Points, in no order, along strands that fork, close into loops and pass close to each other.
In the rows, zero is written as 128.
Points whose rows are less than 78.9 apart are linked; no others are. Some points are linked to none.
Z431: [106  96 172 145 133  96 105 140  97 163 119 142 137  95 136 118 112 106
  65  92 121 231 114 172 152  87  72 158 104 118 165  72 102 177 184 100
 144]
Z736: [114 174  75 127 136 185 127 122 139 151 163 107 105 117 111 121 145 145
 101 137  92  84 132 168 138  49 152 162 171 114 130 121 130 116  79 123
  72]
Z176: [ 91 121  75 112  96 157 146 116 101 128 139  94  59 161  90 145 151 100
 184 126  85 110 110 169 193 108 116 147 130 138 162 142 142 145 103 111
 111]
Z400: [123 149  78 115  78 175 147 147  86 111 155 102  91 162 149 148 151 104
 222 179 123  77 132 110 115 189 125 109 128 152 130 144 175 113 130 140
 111]
Z267: [115 129 120 132 116  91 127 143  76  93 143 121 103 129 127 129  73 131
 181 122 121 161 139 106 113 185  57 143 123 125 171 116 129 149 154 166
 129]
Z309: [ 98 158  91 120 134 174 141 110 126 150 165 101  72 141  84 121 152 107
 115 112  77 127 113 182 184  46 148 157 146 128 160 112 138 126  83 118
  88]
Z600: [174 133 163 135 145 143 117 111 206 114 132 121 228 120 176 158 150 139
  84 170 163  31 147  78  92 156 181 115 109 121  58 160 102  82  97  99
 154]
Z284: [134 149 109 123  96 142 135 142  90 106 149 130 101 149 133 134 116 123
 201 155 142 115 133  91  85 198 114 103 140 138 133 143 174 107 139 164
 119]
Z240: [153 116 152 132 139 108 124 118 174 122  86 141 188 131 148 133 149 145
 101 131 164  93 149  99 119 157 171 100 114 130  78 151 113 102 110 108
 165]
Z460: [106 124 110 133 122 118 141 133  90 110 138 120  86 132 112 129  86 118
 170 107 108 168 139 137 141 147  80 157 129 128 173 127 146 137 134 151
 112]
Z204: [159 112 170 101 129  87 105 143 151  98 107 145 161 143 146 126 159 126
 169 163 166 115 121  50  96 222 128  62  97 159  74 160 109 126 175 140
 169]
Z62: [120 159  42 121 105 202 120 149 127 136 168  94 134 137 123 156 160 136
 159 176  67  25 135 153 150  91 156 153 168 132 126 125 131 130  92 108
  86]
Z581: [110 107 143 138 128  83 115 142  96 125 124 133 114 111 125 113  84 129
 125  95 120 203 140 131 128 132  59 160 126 112 166 107 113 160 175 139
 129]
Z93: [141 121 128 134 132 118 125 127 151 141  81 150 154 118 140 123 137 159
 101 117 167 112 141 124 108 128 171 112 137 118 106 156 113 113 121 106
 139]
Z372: [ 93 118  92 120 108 145 152 121 102 115 142 104  61 160  91 145 125  97
 179 110  83 140 121 163 186 115  98 156 121 133 178 131 147 138 109 123
 109]
Z519: [159  92 184 133 164  97 118  90 186  97 103 137 224 143 148 151 120 143
  92 137 138 117 157 108 138 149 131  75 116 135  55 107 132 130  71 146
 192]
Z725: [167 112 198 127 162 114 117 115 192  98 118 126 224 143 153 146 142 135
 116 175 154  87 147  81 117 184 148  74 111 142  43 138 131 105  92 131
 179]
Z465: [120 176 132 137 154 169 139 100 133 170 156 117  87 102 110 100 139 122
  45 106 116 144  73 191 144   7 167 155 139 111 154  91 131 133  96 125
  80]
Z260: [155 110 171 101 135  74 103 141 144  92 100 145 161 139 146 122 142 124
 165 160 161 126 129  51 108 218 107  65  88 158  78 140  97 143 178 147
 176]
Z968: [118 176  65 124 126 193 120 133 140 143 169 105 120 119 116 132 145 146
 121 148  85  58 138 156 140  65 156 165 173 115 121 127 128 117  74 118
  76]
Z969: [104 124 117 137 140 133 147 126 107 134 143 124  79 128  96 116  98 112
 131  98 101 183 124 164 152  92 103 159 138 121 170 119 149 127 121 140
 107]
Z195: [108 121 151 140 157 132 136 126 109 153 148 136  92 111 105 111 101  99
  82  89 102 213  98 179 152  60 109 162 122 113 182  93 136 142 152 128
 116]
Z111: [119 140  87 119  73 154 150 143  82  95 136  95  65 157 139 151 140 101
 230 166 120  91 122 115 128 191 103 110 111 152 149 138 166 131 127 141
 116]
Z872: [120  92 145 137 132  80 118 137 111 139  96 143 125 105 129 113  97 134
 104  91 133 197 139 139 134 122  85 147 124 118 149 115 107 158 173 127
 145]
Z584: [ 97 120  94 125 100 136 151 131  91  97 135 100  64 157 103 149 113  97
 205 122  93 137 126 149 173 147  83 156 109 133 185 131 148 146 120 132
 112]
Z239: [121 115 141 145 144 127 136 123 123 155 106 142 103 107 116 108 108 140
  85  90 130 183 122 167 128  76 132 149 135 119 152 119 130 135 142 123
 124]
Z130: [167 111 179 104 138 105 116 144 171 107 115 142 185 145 152 133 172 121
 159 173 164  96 128  58  96 214 148  67 102 159  53 169 116 104 160 123
 168]
Z833: [111 112 125 139 134 101 130 141  98 124 128 129 100 123 112 114  84 131
 141 102 117 188 136 142 134 130  83 153 132 115 167 125 136 140 150 149
 123]
Z887: [128 125 124 141 132 125 132 126 141 152  92 145 128 112 133 111 130 163
  91 104 158 135 136 142 115 101 158 129 149 113 123 146 121 121 127 116
 128]
Z636: [154  96 172 133 153  95 119 110 178 102  88 138 214 145 146 141 128 133
 110 135 148 115 159  98 139 164 134  82 103 140  67 117 127 124  99 134
 188]
Z174: [175 132 145 121 134 149 122 126 199 127 134 131 213 114 173 153 159 139
  96 174 170  20 144  76  79 149 195 121 117 118  74 171  88  88 124  99
 142]
Z619: [100 122 128 135 142 136 141 124 108 133 155 118  75 135  92 121 106  94
 126  92  88 190 117 176 169  88  94 162 121 123 183 110 144 134 132 134
 105]
Z221: [149 119 138 115 120 109 113 142 129 127 112 158 149 131 135 123 145 140
 160 144 175 114 124  77  87 192 149  84 136 134  89 166 119 113 165 141
 145]
Z462: [133 156  89 118  83 167 141 147  91 113 162 116  98 159 144 145 135 112
 212 173 134  94 130  99  92 191 127 106 136 143 128 146 176 101 132 155
 111]
Z718: [108 158  91 133 143 170 136 118 135 151 148 123  97 119 112 109 133 152
 101 125 111 113 128 168 134  59 153 157 169 116 134 128 142 111  89 133
  88]
Z862: [137  96 180 140 124  97 126 107 149 151  90 138 180 115 156 133 129 106
  39  79 115 198 149 160 155  75 110 120  79 138 146  51 110 169 142  88
 178]
Z45: [114 140 105 131  92 118 148 146  72  76 141 100  72 148 135 152  94 107
 215 132 110 130 130 105 123 198  68 132  98 142 186 119 146 146 136 154
 121]
Z812: [131 167 136 146 135 152 138  98 145 166 109 125 110  83 143 100 148 152
  35  98 147 130  94 181 120  18 175 153 122 115 135 107 117 143 111 106
  92]
Z765: [141 116 141 113 119  80 113 141 108 107 108 158 135 129 132 119 113 139
 169 135 162 139 127  67  94 207 108  92 124 137 114 142 117 139 172 153
 151]
Z394: [113 121 126 139 143 127 140 126 114 145 122 135  94 118 106 111  98 137
 108  98 120 177 122 163 136  87 116 152 141 117 157 130 143 130 135 138
 114]
Z677: [114  91 172 137 132  95 112 130 116 163 103 139 149  97 146 123 124 103
  57  87 121 225 126 168 154  82  83 146  94 126 158  68 103 181 180  91
 157]
Z185: [167 113 191 140 162 118 116  94 191 101 122 125 233 137 162 153 135 147
  91 157 151  77 145  95 115 160 154  84 122 130  43 133 129 104  65 125
 176]
Z37: [116 148 107 136 141 155 141 122 126 148 134 134 100 116 113 105 123 151
 103 116 128 134 129 163 130  76 150 150 162 112 137 138 146 113 104 133
  97]
Z19: [101 120 139 139 146 131 139 126 102 140 168 126  81 127  91 124 105  77
 111  88  85 209  98 178 172  70  89 172 113 118 195  93 139 135 141 128
 108]
Z548: [115 136 113 131 104 102 137 142  74  87 139 113  85 142 128 139  84 121
 198 130 111 144 136 104 117 192  64 137 111 134 178 121 146 140 141 161
 121]
Z67: [125 131 117 138 137 130 135 125 130 153 106 147 111 108 123 108 123 159
  99 108 148 142 130 153 116  92 154 144 158 115 130 143 134 120 121 126
 115]
Z451: [108 149  38 116  98 194 127 132 120 140 159  87 109 152 110 146 172 130
 162 157  74  46 124 155 175  89 151 143 160 141 129 132 130 133  90  97
  95]
Z711: [101 108 174 148 142 107 108 141  94 161 141 141 120  92 127 116 106  98
  74  89 107 238 103 174 149  78  71 170 110 116 178  73 115 164 180 113
 122]
Z751: [108 149 118 134 147 158 146 110 127 155 154 119  82 123  96 108 125 122
  93 104 104 157 108 185 152  47 144 157 145 121 155 110 145 117 100 133
  92]
Z478: [157 122 140 113 116 118 118 151 144 126 118 157 164 132 139 126 153 138
 149 152 178  95 124  76  80 185 174  90 138 131  79 175 119  99 162 123
 145]
Z848: [127  92 179 136 124  95 117 121 135 162  91 142 172 109 153 130 127 103
  47  89 121 216 146 160 158  81  89 133  81 132 150  58 106 176 162  86
 169]
Z906: [149 129 126 122 122 125 123 143 148 135 115 152 172 120 148 128 148 151
 134 151 180  80 131  89  81 163 183 108 147 122  87 175 109  94 147 115
 134]
Z143: [132 102 134 133 133  96 126 132 120 140  83 149 132 116 124 115 106 151
 116 107 147 158 143 123 123 134 129 126 135 121 132 138 118 135 151 129
 145]
Z907: [144 112 135 121 122  97 116 140 122 128  99 158 146 127 134 118 128 144
 155 131 166 127 129  87  94 187 142  94 135 129 108 158 124 122 160 140
 144]
Z133: [117 138  95 126  85 142 150 141  76  87 140 101  67 157 132 149 122 105
 222 146 115 111 128 115 130 190  92 121 108 149 164 130 162 135 125 146
 116]
Z215: [116 154 134 140 157 154 145 104 130 169 145 125  85 106 109 100 130 121
  57  97 118 162  86 187 141  25 159 156 138 114 158 103 137 129 112 129
  92]
Z64: [120 100 150 143 140 105 129 131 121 150  96 140 119 108 122 110 110 137
  83  84 128 195 126 161 132  91 109 144 126 122 156 111 124 150 160 120
 139]
Z674: [147 102 162 103 129  63 107 137 126  97 101 148 157 132 144 123 126 131
 163 151 157 130 134  53 115 217  96  81  89 148  97 126  87 162 182 153
 176]
Z800: [124 170  52 123 117 201 116 140 141 138 177 104 131 123 120 146 146 145
 132 170  71  33 139 153 138  73 161 165 174 120 120 120 127 121  82 114
  79]
Z729: [112 187 107 126 152 179 130 102 142 163 166 105  85 112 103 107 146 122
  64 113  96 117  95 183 154  15 164 164 147 114 144  96 131 127  77 125
  68]
Z873: [134 143 123 124 104 114 124 146  87 104 139 141 107 140 133 125 102 131
 198 145 149 129 125  80  79 206 103 101 135 140 130 145 151 121 159 170
 125]
Z120: [105 148 108 128 142 162 151 115 125 147 161 113  74 136  85 117 131 114
 108 102  85 151 113 180 171  58 138 156 138 122 164 113 146 120  95 124
  98]
Z169: [168 120 162 106 124 116 114 150 165 116 123 144 178 136 149 130 170 132
 150 164 170  83 122  63  78 202 165  77 117 147  65 180 110 101 164 122
 159]
Z246: [106 176  91 124 136 177 131 104 141 160 176 100  82 128  93 115 160 118
  91 117  77 111 101 181 171  23 155 158 148 125 149 100 134 122  73 119
  74]
Z995: [101 156  61 117 112 183 137 126 122 143 160  97 101 148 101 139 163 128
 146 140  78  74 129 170 169  84 151 152 160 131 136 128 137 118  76 113
  90]
Z649: [106 110 159 146 149 114 127 133 103 153 137 135 106 105 115 112  98 105
  83  88 107 220 106 175 144  73  86 167 118 115 179  95 129 149 165 126
 119]
Z455: [147 111 137 135 128 106 127 122 161 131  75 147 166 123 143 124 139 153
  99 114 164 113 149 117 121 140 165 113 122 126  98 148 113 117 122 106
 161]
Z407: [134 143 102 130 123 146 125 131 145 149 115 146 147 104 140 122 140 166
 108 141 162  80 139 124  87 117 177 141 171 106 102 162 115 105 123 115
 110]
Z828: [102 126 104 131 108 123 148 133  84  97 143 109  70 150 107 143  94 105
 187 114  94 153 131 140 154 151  74 159 115 128 181 124 148 137 124 144
 109]
Z612: [133 125 126 124 112  92 119 139  91 109 125 142 116 132 129 121  97 138
 180 134 149 143 130  80  89 197  99 104 131 129 134 143 133 132 165 166
 133]
Z582: [151 129 128 130 125 130 123 139 163 137 109 148 181 115 156 132 156 151
 112 146 176  64 140  92  85 151 184 114 136 116  84 167 102  95 131 106
 139]
Z165: [ 95 136  66 110 105 170 143 117 114 141 149  93  74 157  88 138 164 117
 158 124  78  91 114 170 192  88 136 146 145 138 148 136 142 133  89 106
 102]
Z615: [163 135 130 120 124 144 122 140 184 134 127 142 196 111 165 148 159 141
 107 168 173  36 140  84  76 151 196 123 130 112  78 175  86  93 138  99
 137]
Z761: [162 123 161 133 145 122 122 119 190 113 109 130 212 131 161 144 157 136
  98 157 169  63 143  86 106 164 177  97 116 127  62 154 110  93 103 102
 164]
Z889: [142 110 151 108 120  63 101 142 103  96 113 146 132 125 141 120 111 132
 171 140 157 139 128  57  94 217  83  92 109 140 122 127  97 158 185 158
 160]
Z406: [157 101 179 126 160  92 117 117 182  99  96 134 212 145 145 140 136 129
 123 157 155 108 150  86 129 183 141  77 102 144  57 130 124 118 103 128
 186]
Z817: [166 100 201 139 170 111 116  82 190  93 120 133 232 136 158 158 117 155
  83 145 145 104 147 103 125 142 140  80 127 125  43 113 132 122  55 148
 184]
Z601: [125 123 128 128 116  86 122 144  83 105 123 140 112 128 126 119  85 134
 176 123 141 157 133  88 100 192  84 121 131 128 150 130 123 143 166 169
 135]

How many points has the smallest loop of links through each point below? Write 0 if it is on no loop.
Z889: 10
Z817: 6
Z548: 11
Z309: 7
Z165: 0

A piece is all that can be reached along the links. How many separate loops has the piece of each point below (a circle has one, a figure eight two, a Y none), and how many tips (points with one link)?
Z120: loops 1, tips 0
Z400: loops 2, tips 1
Z519: loops 1, tips 0
